Points on a hilly landscape, in no order, each with its height.
From any point a ball rolls to the lowest of the 2 points nearest to it. It stops when none of these is lower. Distance is the straight distance between rows; heights are no part of it.
j_377: [ -8  13  15 -14  16   2   6  -4  -1   1   0  -2   5  -3   7  -3   7   5
   0   6]  (h 224)
j_998: [ 14   5  -5  -1  14   6  -7   5  -1   9 -15 -10 -11 -13  -1 -10   4   9
   6   3]  (h 572)
j_716: [ -5   0  22   3  -6   7 -12  -5  10 -18   5 -12   2  -2  -6  -6   4  15
   1   8]  (h 462)
j_345: [ -9   7   3  -7  -3  -5   1  -9  -8  13   2   5   0  10  13   0   3  -2
 -14  -9]  (h 240)
j_263: [  2  -5  -5  -8 -10  -7  11  -4   1 -23  14   7  -1   4   7  13  -6 -16
   5 -13]  (h 698)
j_280: [  2  10   0   0  11   1  -2   2  -6 -10   1   9  -7   2  23  -6   4  -9
   4 -13]  (h 207)
j_486: [ 22  -4 -14 -10  -5  -4   4   9  -2  18 -11  11  -3   0 -10   4  -2  -8
   7 -10]  (h 536)
j_605: [ -3   3  -9  12   4   4   3   1  -1  21 -10  -7  -6   1   1  -5   1   4
  -2   3]  (h 218)
j_587: [ -5  11  13   1  -3   2 -25   0  -7 -11  -3   6  -1   0   7 -22  10   2
  -1  -4]  (h 397)
j_932: [  5  17   5  -2  18   5  -3   3  -7 -13  -2  14  -3  -5  12 -11   4  -7
  14  -6]  (h 213)
j_231: [ -5  16   5  17  17   7   1  -6  -3   3   1  -6  -2  -6  16 -17   4   4
   6   0]  (h 454)
j_188: [ -8  -8   0  11  -6   4 -13  -2   3 -10   8 -15   7  -5 -13   6   0  10
  -2  17]  (h 442)
j_790: [ 11   6  -6 -10  14  -7  18   2   0  24   0   2   7  13   8  -1   2 -13
  12  -6]  (h 561)
j_293: [ -6  -8 -10 -20 -11  -7  -4  -7  -4   7   1  -3  -3  -2   2  12  -1   2
 -18  -1]  (h 329)
j_693: [  0 -11  -5  -5   6   2   0  -3   7 -21   3 -21  -4 -10  10   7  -6   2
   2   2]  (h 382)
j_187: [-14   1  17 -23  -4  -5   0   0  -4  -8   4  -2   8   4   3  10   2   5
 -12   3]  (h 605)
j_733: [  8  -7  -7  27  -5   2  -1  -3  13 -11  -2   5 -10   5   1  -9  -6  -6
   8 -14]  (h 465)
j_442: [ 17  -7  -3  -4  -5   1  17   4  12  -6  -9   0  -9  -2  -5   7 -14  -3
   7 -13]  (h 567)
j_19: [ -3 -14  -5   0   5  -4   8   0   8  12   3 -24   1   2  -3  10  -6   5
  -5  10]  (h 525)
j_127: [  3  -1  -7  14   0   1 -10   2  -1   7 -12   2 -11  -3  -4  -5   1   7
  -5   1]  (h 257)
j_447: [ -2  -7 -17  -7  11  -1   8 -10   3  10  -3  -7 -13  -3  24   4   3  -7
  -6  -8]  (h 117)
j_600: [  5   4   6   9  11   6  14  11   6   7  -2   3  13   0 -21   0  -4   0
  12  15]  (h 132)
j_220: [ -3 -10 -12  -2   1  -9  16  -5   4   8  14  -2   9  17   0  14  -5 -16
   1   0]  (h 275)
j_518: [ -1 -21 -16   9  -7   0  15   8   2  -5   1 -12   2  -5 -12  14 -14  -6
  -5  10]  (h 514)
j_806: [ -1   1  13 -12  16   5  13   4   8 -15   3  -2   7  -6  -5   4  -5   7
   7  13]  (h 313)
j_794: [ 12   7   8  -4   3  12 -13  11  -1  -1 -13   0  -1 -17 -18  -7   0  14
   5  13]  (h 638)
j_808: [  9  -9  -1  -7 -11   4   4  12  -6 -20   0   2   2 -15 -13  10  -8  -4
   9   0]  (h 412)
j_111: [ -2 -14 -10  23 -16   2  -8   5  -1 -15   6   0   1  -1 -12   4  -7  -5
  -2   4]  (h 486)
j_416: [ -5   2  19  23  -6   5  -6  -2   8  -3  -6  -8  -3   7  -2 -23  -2  11
  -6  -2]  (h 504)
j_407: [ -9  -8  -5  -3   0   2   7  12 -13 -18   2   4   8  -7   5  16  -7  -7
  -2   2]  (h 360)
j_804: [ -9 -10   9   5 -17  -3  -8  -9  11 -22   5   2  -4  14   8 -12  -1  -5
 -12 -14]  (h 714)
j_979: [  0   1  17   9  -8  11  -3   8   6 -12   3   7  10  -1 -22   2  -3  10
   3  13]  (h 633)
j_842: [  5  -8  -2 -15 -15  -1  -1 -10   9 -24  -2  -6 -12  -4   1   5  -3  -2
  -7 -14]  (h 215)
j_934: [-12  -7 -19   9  -6  -9 -14 -19  -1  12   0  -4 -13  -1  10  -6   4   1
 -25  -5]  (h 375)
j_629: [ -6  -7 -26   0  -3  -7 -12 -14  -4   6   0  -2 -10  -7  14   5   1  -5
 -18  -2]  (h 357)
j_43: [  4  -8   3 -22 -16  -4  -5 -11  11 -18   4 -14  -4  -5  -4   9  -1   9
  -2   1]  (h 140)
j_110: [ -5   1   4  -2  -6  -6   1  -4  -1   3  18   0  19  14 -11   9   9  -6
  15   8]  (h 336)
j_366: [ 13  -1  -7 -18   2 -14   7   2   2  21   6  -2   8  10   0   1   6  -8
   8  -4]  (h 566)
j_207: [ -9  -8 -15  20  -6  -9 -12 -18   3   0   1   0 -10   3   5  -6   1 -11
 -17 -13]  (h 396)
j_412: [ -1  -8  -5   9   1   0   9  -2   9 -16  -1   1 -15   7  10   4 -11  -8
  -8 -14]  (h 301)
j_879: [ -8 -12  -4  -1  -9 -11  10  -7   7   8  17  -9  11  14 -13  16  -2  -7
   0   5]  (h 292)
j_397: [ 11  10  13  13   2  12  -9   7   1  -1 -11   5   0  -7 -15 -14   2  12
   5   8]  (h 623)
j_814: [  0 -10  -8 -26  -5  -9  -1  -6   4  12   3 -20   7   1  -7  12   5   7
  -7   6]  (h 296)
j_618: [ -5  -3  17  -9  -9   3  -2  -5   9 -10   2 -13   3  -2 -12   3   2  18
  -3   9]  (h 440)
j_33: [-10 -12 -12  12   2   6   5  15  -4  -9  -7  -4  -5  -6   4   7  -9   1
 -15   7]  (h 341)
j_175: [ -1 -15 -11   3   4  -1  18   7   5   9  -6 -14  -1   0  -8  12 -11  -1
  -8  10]  (h 520)
j_90: [ 5  7 10  8 12  7 12 10  4 -2 -5  5  3  2 -7 -2 -4 -2 11  6]  (h 182)
j_531: [ -3 -10 -27 -13  -6  -9  -8 -11  -3  16   2  -3  -3  -2   6  13   4  -4
 -19   0]  (h 342)
j_74: [ 12  11 -12  -6   4  -5 -11   2 -11  28 -13   4  -5  -3  -2  -9   7   3
   3  -7]  (h 143)
j_65: [ -8  -5  14  17  -5   3   0   6   2  -9  -8   1  -3  12   4 -15  -5   0
 -14  -5]  (h 519)
j_846: [  7  -6  -7 -14   2  -9  18 -13  16  14 -10 -10 -11   5   4   6  -7  -1
 -14  -9]  (h 205)
j_24: [ -1   2   6 -22  15  -3   5   3  -5  22   6  -4  24   0  -7  -3   6   0
   4  20]  (h 583)
j_875: [  8   5  11   4  -2   4   5  12  -1  11   2  13  15   4 -26   1  -2  -1
  14  11]  (h 185)
j_759: [ -4   2  -8 -10  -4 -13  -3 -16  -1   2  14  -3   0  11  13   3   9 -12
   7  -9]  (h 282)
j_140: [  1   1 -10  10  15   9 -10   5  -3   2  -5 -13  -4 -10  -1  -4   4   4
   7  11]  (h 558)
j_334: [  0  11  13 -19  -3  -4   9  -3  -2   7 -11  10 -11  10  10   2   1   3
 -11 -15]  (h 151)
j_553: [ 21   7   7   6   5   5   7  -4  14  -1  -2   3  -3   1  -2  -7   0   0
  26 -12]  (h 170)
j_623: [  6  -3   1   3 -12  -1  -6   1   1  -3  16   2  15   4 -18  10   5  -6
  21   8]  (h 294)
j_462: [  8  15  13 -16   1  -3   1  -8   4   3  -5   1  -7   5   5  -3   9   3
   2 -12]  (h 97)
j_492: [ -3   5  12   3   4   9  -4   4   0  -5   4   4  15  -6 -23  -1  -1  11
   5  23]  (h 622)
j_564: [ -8  -2 -12   8   6  -6  19  -6   2  20   2   1  -2  13  11   4  -3  -9
  -9  -8]  (h 239)
j_543: [ 11  11  21   1   1   3  14  -5  12   8   3   4  12   9 -17  -3   3   2
  19  -2]  (h 347)
j_200: [-20 -13  -6   0 -15  -3 -12   0 -10  -4   3   3   1   0   3   5  -1   3
 -27   4]  (h 389)
j_525: [ 21 -10 -22   6   0  -8   9  -3  13  14 -12  -4 -14  -6  -6   0  -7  -5
   1 -11]  (h 552)
j_726: [ -3  -3  -9 -12  10  -2   3  -8   0  17  -8 -13 -10  -5  16   1   4   6
 -11   4]  (h 155)
j_400: [ 17   2  -2  10  -5   7  -4  13  -1 -12 -14   9 -15  -5  -3  -5  -6   3
   2  -9]  (h 404)
j_795: [ -1  12   3  -5  23   4   3  11  -6   4  -2  15   9 -12 -15  -8   2   6
   7  20]  (h 597)
j_743: [ -3  19  -5   4  10  -3  -9 -13  -2   6   8 -17   2  -9  17 -14  12   2
  13   0]  (h 402)
j_27: [ -4  -1 -13   0  -2  -5   2  -6  -8  22  -5  11  -9   6  12   2   3  -6
 -16  -8]  (h 217)
j_651: [ -7   8   9 -20  -5   1  -6   5 -16  15  -4  10   7   0  -3   5   3   7
 -12   3]  (h 615)
j_845: [  2  10  11 -13   2  -2   6   9 -13   5   0  20  10   5  -4   5   1  -7
   6   2]  (h 169)
j_149: [ -3  12  12   7   9   6  -5   8  -7   1  -4   9   5  -5 -14  -9   1   5
   1  15]  (h 609)
j_287: [  1 -11   8   5 -22   3   4  -5  15 -21  12   6   2   8  -8   4  -5   2
  -2 -11]  (h 489)
j_23: [ -1  -5 -10  20  -2  -7  10  -6   5  -4   4   9 -10  10   6   1  -8 -11
  -9 -11]  (h 323)
j_391: [ -7  -2  -3  17  -9  -6  -8  -7   3  18   1 -15  -1   6 -14  -4   3  11
  -6   8]  (h 284)
j_749: [  5  -7  16  -2 -12   3   4   2   9 -32  10   6   5   1  -1   2  -9  -2
   5 -10]  (h 467)
j_145: [-11  -7  -3  20 -13  -7  -7 -11   6 -11  12   3  -3  16   5  -9   0 -10
  -5  -9]  (h 720)
j_14: [  4  15  14 -22 -10  -2 -13 -12   1  -4  -3  -3  -5   1   2  -8  11  10
   1  -8]  (h 176)
j_402: [-17   1   9  35   7  11  -2   9  -7   0  -6   4   2   8  11 -18  -3  -1
 -13   3]  (h 509)
j_325: [  3  -5  -1  -1 -11   0 -18  -9   6 -21   6  -6  -8  -1   1  -3   2   2
   0  -2]  (h 470)
j_202: [ 17 -10  -7  19  -2   6  -1   0  15 -11  -8  -2 -18  -7   4  -9  -7   4
   6 -12]  (h 487)
j_615: [ -1   3  17 -15   8   1  15  10   3  -9  -7   0   4  -1   0   8  -7   6
  -2   5]  (h 290)
j_477: [ 14   6  -3  15   7   4  -7   0   6   8 -18 -10 -13 -10  -4 -17   4   9
  15  -2]  (h 586)
j_685: [ -7  -4  27  17 -10   5 -10  -4  13 -11   1 -12   3   5  -9 -16   2  11
  -7   4]  (h 488)
j_196: [  3 -12  -1  -5  -4   2   2  -5   8 -28  -1  -6 -15  -5  12   1  -9  -4
  -8 -11]  (h 262)
j_898: [  7 -11   8   2 -20   1  18  -3  13 -14  10   4   7   5 -14  13 -10  -1
   7  -9]  (h 505)
j_527: [  3  18  13   3  17   4   8   7  -5 -12   1  24   4  -3  -2  -9  -1  -7
  11   0]  (h 122)
j_792: [ 17  -3  12   6   0   9  18  10  12 -11 -13   4 -11  -3  -2   0 -11  -3
   6 -11]  (h 576)
j_767: [-19  -4  -3   3   3   7 -12  -4 -14  -3  11  -5  10  -6  18   2   6   1
  -5  15]  (h 254)
j_815: [ -8 -12 -15  17  -6  -1  -8   6  -2  -6  12 -10   7  -1 -10  10  -3   0
   2  13]  (h 464)
j_423: [  1  -1 -10  33  -6  -8  -5 -10   9   2   6   3  -6  11  -2 -10   1  -8
   9 -11]  (h 443)
j_499: [  0  -8  -4  -4  -1   1  -6  12  -8 -16   1  -2   6 -14  -7  11  -4   1
   3   9]  (h 384)
j_734: [  8  -2   2   4  -3   6  -9  -2   5 -22   7  -8  -6  -7   1  -1  -2   3
  13  -5]  (h 441)
j_809: [ -7  -6  -5   9 -12  -8   1  -5   3  12   5  -6   8  12 -19   8   0   2
  -2   8]  (h 312)
j_452: [-11  -9  -7 -21 -12  -7  -4   2  -4   5   6  -7   9   2  -4  17   2   4
  -9   7]  (h 314)
j_991: [ -4   2  13  -1  -4   2 -11  -9   5   0  -6 -15  -8  -3   2 -13   6  16
  -6  -1]  (h 534)
j_93: [ 15   6  -2  -8  -3   4 -19  11  -4   2  -7   4   2 -10 -17   0   5   7
  10   7]  (h 651)
j_463: [  3   1   0  -3 -12   2 -21   3  -8   1  -2   3   0  -3 -14   2   7   9
   0  10]  (h 662)
j_266: [ 18 -12 -17  -8  -4  -5  14   1   9   2  -8  -2  -8  -5  -3   6 -13 -11
  -2 -11]  (h 560)
j_156: [ -4   9   4 -13  23   1  12   6  -5  13   4  10  20  -9  -7  -4   2   4
   5  22]  (h 589)
j_616: [  7  -1   8  -2 -13   1  15  13  -1   3  -8  14  -2   3 -12   8 -11   0
   0  -7]  (h 524)
j_37: [-12   1  -7  18  -5  -8  -5 -12  -2  14   9 -13  -1   9   0  -7   6   4
  -3   0]  (h 252)
j_96: [ 25  -4  -4   6  -1   7   4   3  14  -9  -2   2  -6 -10  -7  -1   0   2
  24  -8]  (h 255)
j_533: [ 12  13   0 -10  11   2  -1  15  -7  20 -13  11   5  -6 -11  -6   6   2
   5   7]  (h 228)
j_679: [ 14  14  11   6   6   2  10  -1   7   8 -11   2  -7   4   0  -8   0   2
  12 -13]  (h 82)
j_704: [-15  -8  -7   6   3   6  -7  -4  -4  -7   6  -6  -1  -2  22   0   2  -3
  -8   1]  (h 293)
j_41: [  4   4   8 -11  13  10  -4   3   3 -15  -4   1   0 -14  -4  -4   0   6
   7  11]  (h 350)
j_389: [-12  -7   7  -1  -8  -2  -6   0   3  -7   5 -13   3   1  -6   5  -3  10
  -9  11]  (h 422)
j_529: [  1  13  14   8  18   7   9  -1   8 -11   5   2   6  -2  -5  -9   0  -1
  18   8]  (h 243)
j_835: [ -6  -4  -3  -3  12  -2   2  -7   7  17   6 -24  10  -1   1  -2   4   6
   3  14]  (h 533)
j_878: [  5  -7 -20   5 -13  -6  -7  -6  -1  -8   8   9  -5   1  -4   7  -1 -13
   0  -9]  (h 685)
j_433: [  8  -5  -8 -17  -1   0  -7  11  -6   7  -9  -6  -3  -7  -4   7  -3   3
  -2   4]  (h 291)
j_363: [ 2  4  0  4 10  1 11 10  0 25 -9 -7  2  7 -5 -4 -4  2 -2  8]  (h 241)
j_167: [  5  11   2  23   8   0  -7  -4   5  11  -4 -11  -3  -6  -8 -17   3  10
  16   1]  (h 602)
j_126: [ 11   1   2  -8 -11   0   1   7   1   5   7  10  14   3 -17   8   1  -3
  15   4]  (h 242)
j_871: [ 3 10  3 14 14  3 14  1  5  9 -7 -5 -8  8  5 -7 -3  0 10 -8]  (h 141)
j_687: [ -1   4 -13   7  10  -3 -13 -14   0  -3   6 -14  -6  -5  17  -9   9   0
  13  -3]  (h 367)
j_834: [  0  -5 -12   3 -23  -9  -6   5  -9  -3   4  18   1   4 -10  11  -2  -9
  -4  -7]  (h 679)
j_919: [-18   6   6 -12  13   5  -2   1 -17  12   7   5  19  -7   1   0   8   6
  -6  23]  (h 238)
j_738: [ 14  -2 -19 -13  11  -7   9  -8   7  -4   2  -3 -11   1  19   3   1 -13
  14 -14]  (h 209)
j_769: [  6  -1  11  16  -4  13   2  16   3 -15 -10   8  -7  -1  -5  -8  -8   3
  -4  -3]  (h 429)
j_899: [  6   2   5 -26 -14  -5  -9  -9   7  -8   3  -6  -7  -2  -3   5   9   9
   0  -9]  (h 210)
j_610: [  5  -5   4 -10   7  -6  18 -11  18   9  -5 -17  -8  10   4   2  -5   2
  -2  -5]  (h 225)
j_676: [-17  -2   3  25  12  13  -2  14 -15   3  -5   8   3  -1  14 -10  -4  -3
 -15  11]  (h 521)
j_883: [ -3 -17 -18   5   4  -2  -8  -9  11 -16   6 -22 -10  -9  12   7  -3   0
  -3   4]  (h 361)
j_961: [-13  12   3  -4   9  -7  15  -6  -9  15  17   6  15  11   9   5   8 -10
  10   1]  (h 295)
j_912: [  9  -9   0   2 -17   0 -18 -13  15 -12   0 -12 -10  -2  -8  -4   2  13
   0  -4]  (h 494)
j_274: [ 22  -4 -24   4  -4  -9   1   4   3  16 -11   9 -12  -1  -3   0  -5 -13
   7 -17]  (h 545)
j_99: [-17   5   5 -11  10   7  -8   2 -18  -5   5  11  15 -12   7   5   4   4
  -6  17]  (h 268)
j_31: [ 19  -2 -13   2 -10  -3  -3   5   3  -3 -14  12 -19  -5  -1   0  -5   1
  -1 -20]  (h 378)
j_118: [-12  -4  -9  -8   5   1 -13  -4  -9   0  13 -13  11  -8   6  10   8   0
   4  17]  (h 206)
j_648: [-10   7   9  -9   6   8 -11  12 -17 -14   0  21   6  -8   6   1   3   2
  -9   5]  (h 305)
j_428: [  0   6   2  -9 -10   1 -29  -1 -11 -11   1   3  -1  -5   4  -6  12   2
   1  -2]  (h 435)
j_439: [-10 -10  -9   8   1   4   0   0   0  -3  -3  -8 -11  -2  14   0  -5   2
 -17   3]  (h 320)
j_382: [  8 -16   3  -4 -17   3   4   6  -1 -33   6   1   3 -11  -6   9 -10   0
   3  -7]  (h 439)
j_546: [-6 11  3  5 11 -2  1 -9 -2  3  4 -8  4  2  7 -9  8 -2 10 -1]  (h 431)
j_566: [ 23  -6 -13 -10 -17   3  -6   7  -3  -5 -10  11 -12  -9 -11   0  -3  -1
   4 -13]  (h 354)
j_918: [ -6  -2   3 -20  19   0  13   8  -8   7   0   7  25  -9   2  11   1  -2
   2  18]  (h 594)
j_874: [  3   9  20   3 -14   1   3   2   6  -6  10  15   7  11 -11   2   1  -3
   7  -6]  (h 403)
j_756: [-17  -3  11 -21   4   1   7   7  -8  -3   1   2  18  -5   6  16  -1   6
 -13   7]  (h 600)
j_920: [  1  -5   4   9  -5  -2  -8  -8  13   0 -14 -13 -15   0   5 -13   2  14
  -8  -7]  (h 523)
j_4: [  3   1   2 -14  -4  -9  10  -8  10   6 -10   0 -15   6   8   0  -4   2
 -12 -15]  (h 181)
j_608: [  5  19  26   0  12   3  15  -8  11   2   4   0   6   1 -11 -14   1   5
  14   2]  (h 307)
j_328: [ -4   8  11  14  -4  11 -22   8  -6  -8 -11   6  -2  -2   2 -29   4   6
  -6  -2]  (h 355)
j_139: [  0 -17 -17  18 -17  -1   5   7  -4  -9   0  -1  -3  -6 -17  12 -13  -5
 -10   4]  (h 503)
j_448: [ 13  14  -5 -11  12  -1  -2   6 -11  29  -6   2   4  -2  -1  -9   8  -3
  12   3]  (h 190)
j_371: [-13   2   6  27  16  12   3   7  -1 -12  -4   3   0   2  21 -19  -6  -7
  -3  -2]  (h 491)
j_515: [ 23  -6 -10   1 -10   9  -2   9   4  -7  -5   3  -4 -13 -11   2  -2  -1
  13  -4]  (h 311)
j_999: [  2   0 -14 -18   9  -8   8 -11   3   2  12   1  -1   5  22   7   5 -12
  11 -12]  (h 245)
j_317: [-15 -12 -19   2  -7  -3  -8  -4 -12   2   4   2  -5  -4  10  10  -5  -6
 -25   1]  (h 374)
j_609: [ -8   0  -9  12  13   1  -6  -6   1   5   6 -21   2  -4   1  -3   6   4
   8  16]  (h 544)
j_137: [  0  -7   1 -29   8  -8   2  -6   4  14   5 -17   9   1   2   7   5   3
   3   8]  (h 276)
j_524: [  9   2  17   6  -6   2  16  -1  14  -1   6   6   2  13 -13   4  -4   0
  14  -8]  (h 376)
j_451: [  6  -7   7   6 -19  -1  18   9   2  -4   5  12   6   7 -17  12 -10  -5
   2  -4]  (h 516)
j_561: [ -7  -7  -3  22 -16  -5 -12 -11   7  -9  16  -3   0  11  -6   0   2  -2
   4  -2]  (h 727)
j_482: [  5   0   4   3   6  11  -6   7   0 -27   4   4  -1 -12  -3  -2  -3  -1
  14   8]  (h 398)
j_978: [  3  -2  -2   5 -23   0 -15   5  -4  -4  -1  12  -2   1 -15   5   0   2
  -5   0]  (h 672)
j_282: [ -5  15  11  18  16   9   3   6  -4   1  -8   0  -4  -1  16 -25  -1  -1
  -4  -2]  (h 473)
j_498: [  3  14  16  -6  -4   3   1  13 -10  12  -5  20  13   8 -18   0   2   2
   3   5]  (h 119)
j_757: [  4  -5 -11  -8  -1   0 -11  -2   2  -2  -4 -15  -6  -9   0   5   0   5
   1   5]  (h 318)
j_258: [-12   7   6 -12   5   0  -5   4 -15   7  10   5  21  -1 -12   5   6   0
   3  18]  (h 204)
j_309: [ -4  -9 -17   3   6   0 -12 -13   1  -5   7 -15 -10  -4  19   0   2  -3
   0   1]  (h 330)
j_370: [-2  4  5 21  3 -4 15  0  3 13 -3 -2 -2 14  0 -3 -2  1  1 -4]  (h 179)
j_841: [  7   6  -4  -5   9   4  -2  13  -6   3 -14   7  -1  -8  -4   3  -2   0
   3   4]  (h 263)
j_215: [ -7  11  -1   2  -1   6 -11  11 -23  13  -3  18   4  -5   2  -1   9   2
 -10   7]  (h 628)
j_318: [ -9   4   2  -3   1  -1 -10  -1  -9   1   8  -4   8   0  -3   6   9   1
   3  10]  (h 146)
j_710: [-8 -4 -2  2  7 -5 13 -3 -1  5  8  3  2 11  9  7 -6 -6 -1 -1]  (h 256)
j_97: [  7  -9  -6  18  -1  -1  -6 -12  18  -2 -11  -6 -20  -5   2 -15  -2   4
  -4 -13]  (h 507)
j_960: [  3  10  -6  -5  11   5 -12   4  -9  -3  -8   8 -17  -5  22 -10   5  -4
   4 -11]  (h 157)
j_217: [-11   5   9   1 -11  -9   0 -14   0  -1  20  -6  11  16  -6   6   9   2
   6   2]  (h 353)
j_892: [  9  17   1  -1  15  -1  12   1  -2  15  -3  10  -2   7   9  -4   3 -12
  19  -8]  (h 553)
j_244: [ 3  3 13  8 -9  5 -5  4  4 -8 -3  7 -3  6 -7 -7 -1  1  3 -1]  (h 430)
j_84: [ -4   7  14 -26  -6  -2  -2  -1  -3   6  -2  -1   9   2  -6  11   5   8
  -8   3]  (h 610)
j_905: [ -9  -5   2  -4  -7  -7  12  -1   2 -22   8   9  -1   8   9   8  -7  -8
 -12 -10]  (h 703)
j_789: [  4   3 -20   0  -2  -4  -8  -2 -10  21 -14   7 -13   0   5  -2   5   1
  -8 -11]  (h 188)
j_917: [-13  10  14 -19   7  -3  11  -5  -5  12   4   2  14   5  11   8   6   2
  -5   6]  (h 253)
j_958: [  1   1   6 -21   6 -10  14 -11  11   9   3 -15   2   8   7   2   6   3
   1  -1]  (h 250)
j_653: [  7  -7  -2  -9   2   8 -10  -1   7 -17  -7 -17 -11 -14   7   4  -3   9
  -1   1]  (h 352)
j_310: [ -3   4  -6  11  -1 -11   8  -8   2  21   6  -5   4  14  -3  -6   3  -4
   5  -3]  (h 216)
j_530: [  2   3   0  20  -4   8 -20  12  -9   1 -15   8  -8  -5  -2 -15   1   4
  -5  -1]  (h 306)
j_276: [  1 -12 -11   8  -2   5  11  15  -4 -18  -6  -5  -6 -14  -2   8 -15  -2
  -7  -2]  (h 362)
j_152: [ -7  16  16  -2  14   2  10   9 -14   0  -1  23   6   1   3  -3   0  -7
   2   0]  (h 186)
j_146: [  9  -5 -16  -2  -5  -6   1  -2   5 -16   7   2  -3  -1   5  10  -3 -16
  13  -9]  (h 692)
j_970: [ -3   4 -11  13  13   4   3   9 -10   9  -4   9  -1   0   9   0  -1  -7
   4   3]  (h 538)
j_10: [ -6   6   3 -15  11   6  -1  -4  -6  14  -5  -5   1  -8   9   3   5   5
  -5   6]  (h 189)
j_425: [-15 -10   6   4 -15  -3  -9  -1   1 -10   6  -4   0   6  -2   1  -3   2
 -21   2]  (h 405)
j_827: [-10   4  10 -10   1  -2  16   1 -10   9   0  15   3   9  13  10  -3  -4
 -15  -9]  (h 259)
j_52: [ -8 -10   3 -24  10  -3  13  11  -7   6   0   1  19  -5   7  17  -2  -3
 -10   7]  (h 598)
j_597: [  6  -6 -23  -4  10  -5   4 -11   9  -4  -4  -7 -20  -5  21   1  -4 -11
  -2 -11]  (h 160)
j_38: [  3   4   0 -16  -5  -9   0   1  -8  24   1   1  10  10  -7   2   9  -2
   2   2]  (h 573)
j_856: [ 14   1  -2 -12  -5  -6  11  15  -5  11 -10  14   1   3 -10   9  -6  -6
   1  -5]  (h 531)
j_313: [ -6  -3   8  -1 -13  -3   1  -1   4 -24  10  15  -1  14  12  -4  -1 -14
  -6 -15]  (h 707)
j_975: [-18   8  10  -2   8   0  12  -9 -12  18   8   3  17   3  14   0   4  -2
  -2   6]  (h 272)
j_713: [  0  14  -5   8  19   4   9   4 -11  11   0  14   2   1  12  -4   2 -14
  13  -3]  (h 546)
j_115: [ -8  13   3 -16   0   5 -15   3 -21  11  -5  12   2  -7   8  -1  11   5
  -9   5]  (h 621)
j_638: [ -9   2   3   2  -9 -11  -3 -19   6  -1  18 -10   0  12   8   0   8  -1
  -1  -7]  (h 319)
j_793: [  7   3   8  -2  -8   0 -16 -12   9   3  -3 -13  -6  -4 -11  -7   9  18
   3   0]  (h 517)
j_373: [  0   0   3  -8   5  -7   5   4  -4  28   4  -5  18   6 -12   1   4   2
  -1  16]  (h 579)
j_154: [-14   3   2  14   8   8   4  11 -16   5  -2  10   4   3   7   4   0  -1
 -10   5]  (h 530)
j_741: [ -5  -1 -13  28  -3 -11 -11 -18   6   6   2  -4 -13   3   4 -17   2  -3
  -2 -16]  (h 419)
j_241: [ -4   8  12 -13   9   4  14  10  -4   5  -8   9   2   1   5   5  -5   1
  -8  -2]  (h 274)
j_113: [-12   0   5  -5   7   3  -1  11 -15 -21   6  16  14  -5  14   9  -3  -7
  -4   2]  (h 337)

For each start below, name the point where the ball stops.
j_325 => j_74
j_373 => j_309
j_733 => j_462
j_856 => j_318
j_425 => j_462

Call two points neighbours if one is among the 2 nearest of the other. Go from one point of each pair to the other, from neighbour to neighbour, staying as low as possible. Name the highest point that can't be avoided.
j_960, j_447 => j_217
j_960, j_309 => j_244
j_498, j_600 => j_875
j_960, j_498 => j_932
j_679, j_309 => j_693
j_527, j_498 => j_152
j_43, j_462 => j_899
j_679, j_74 => j_809
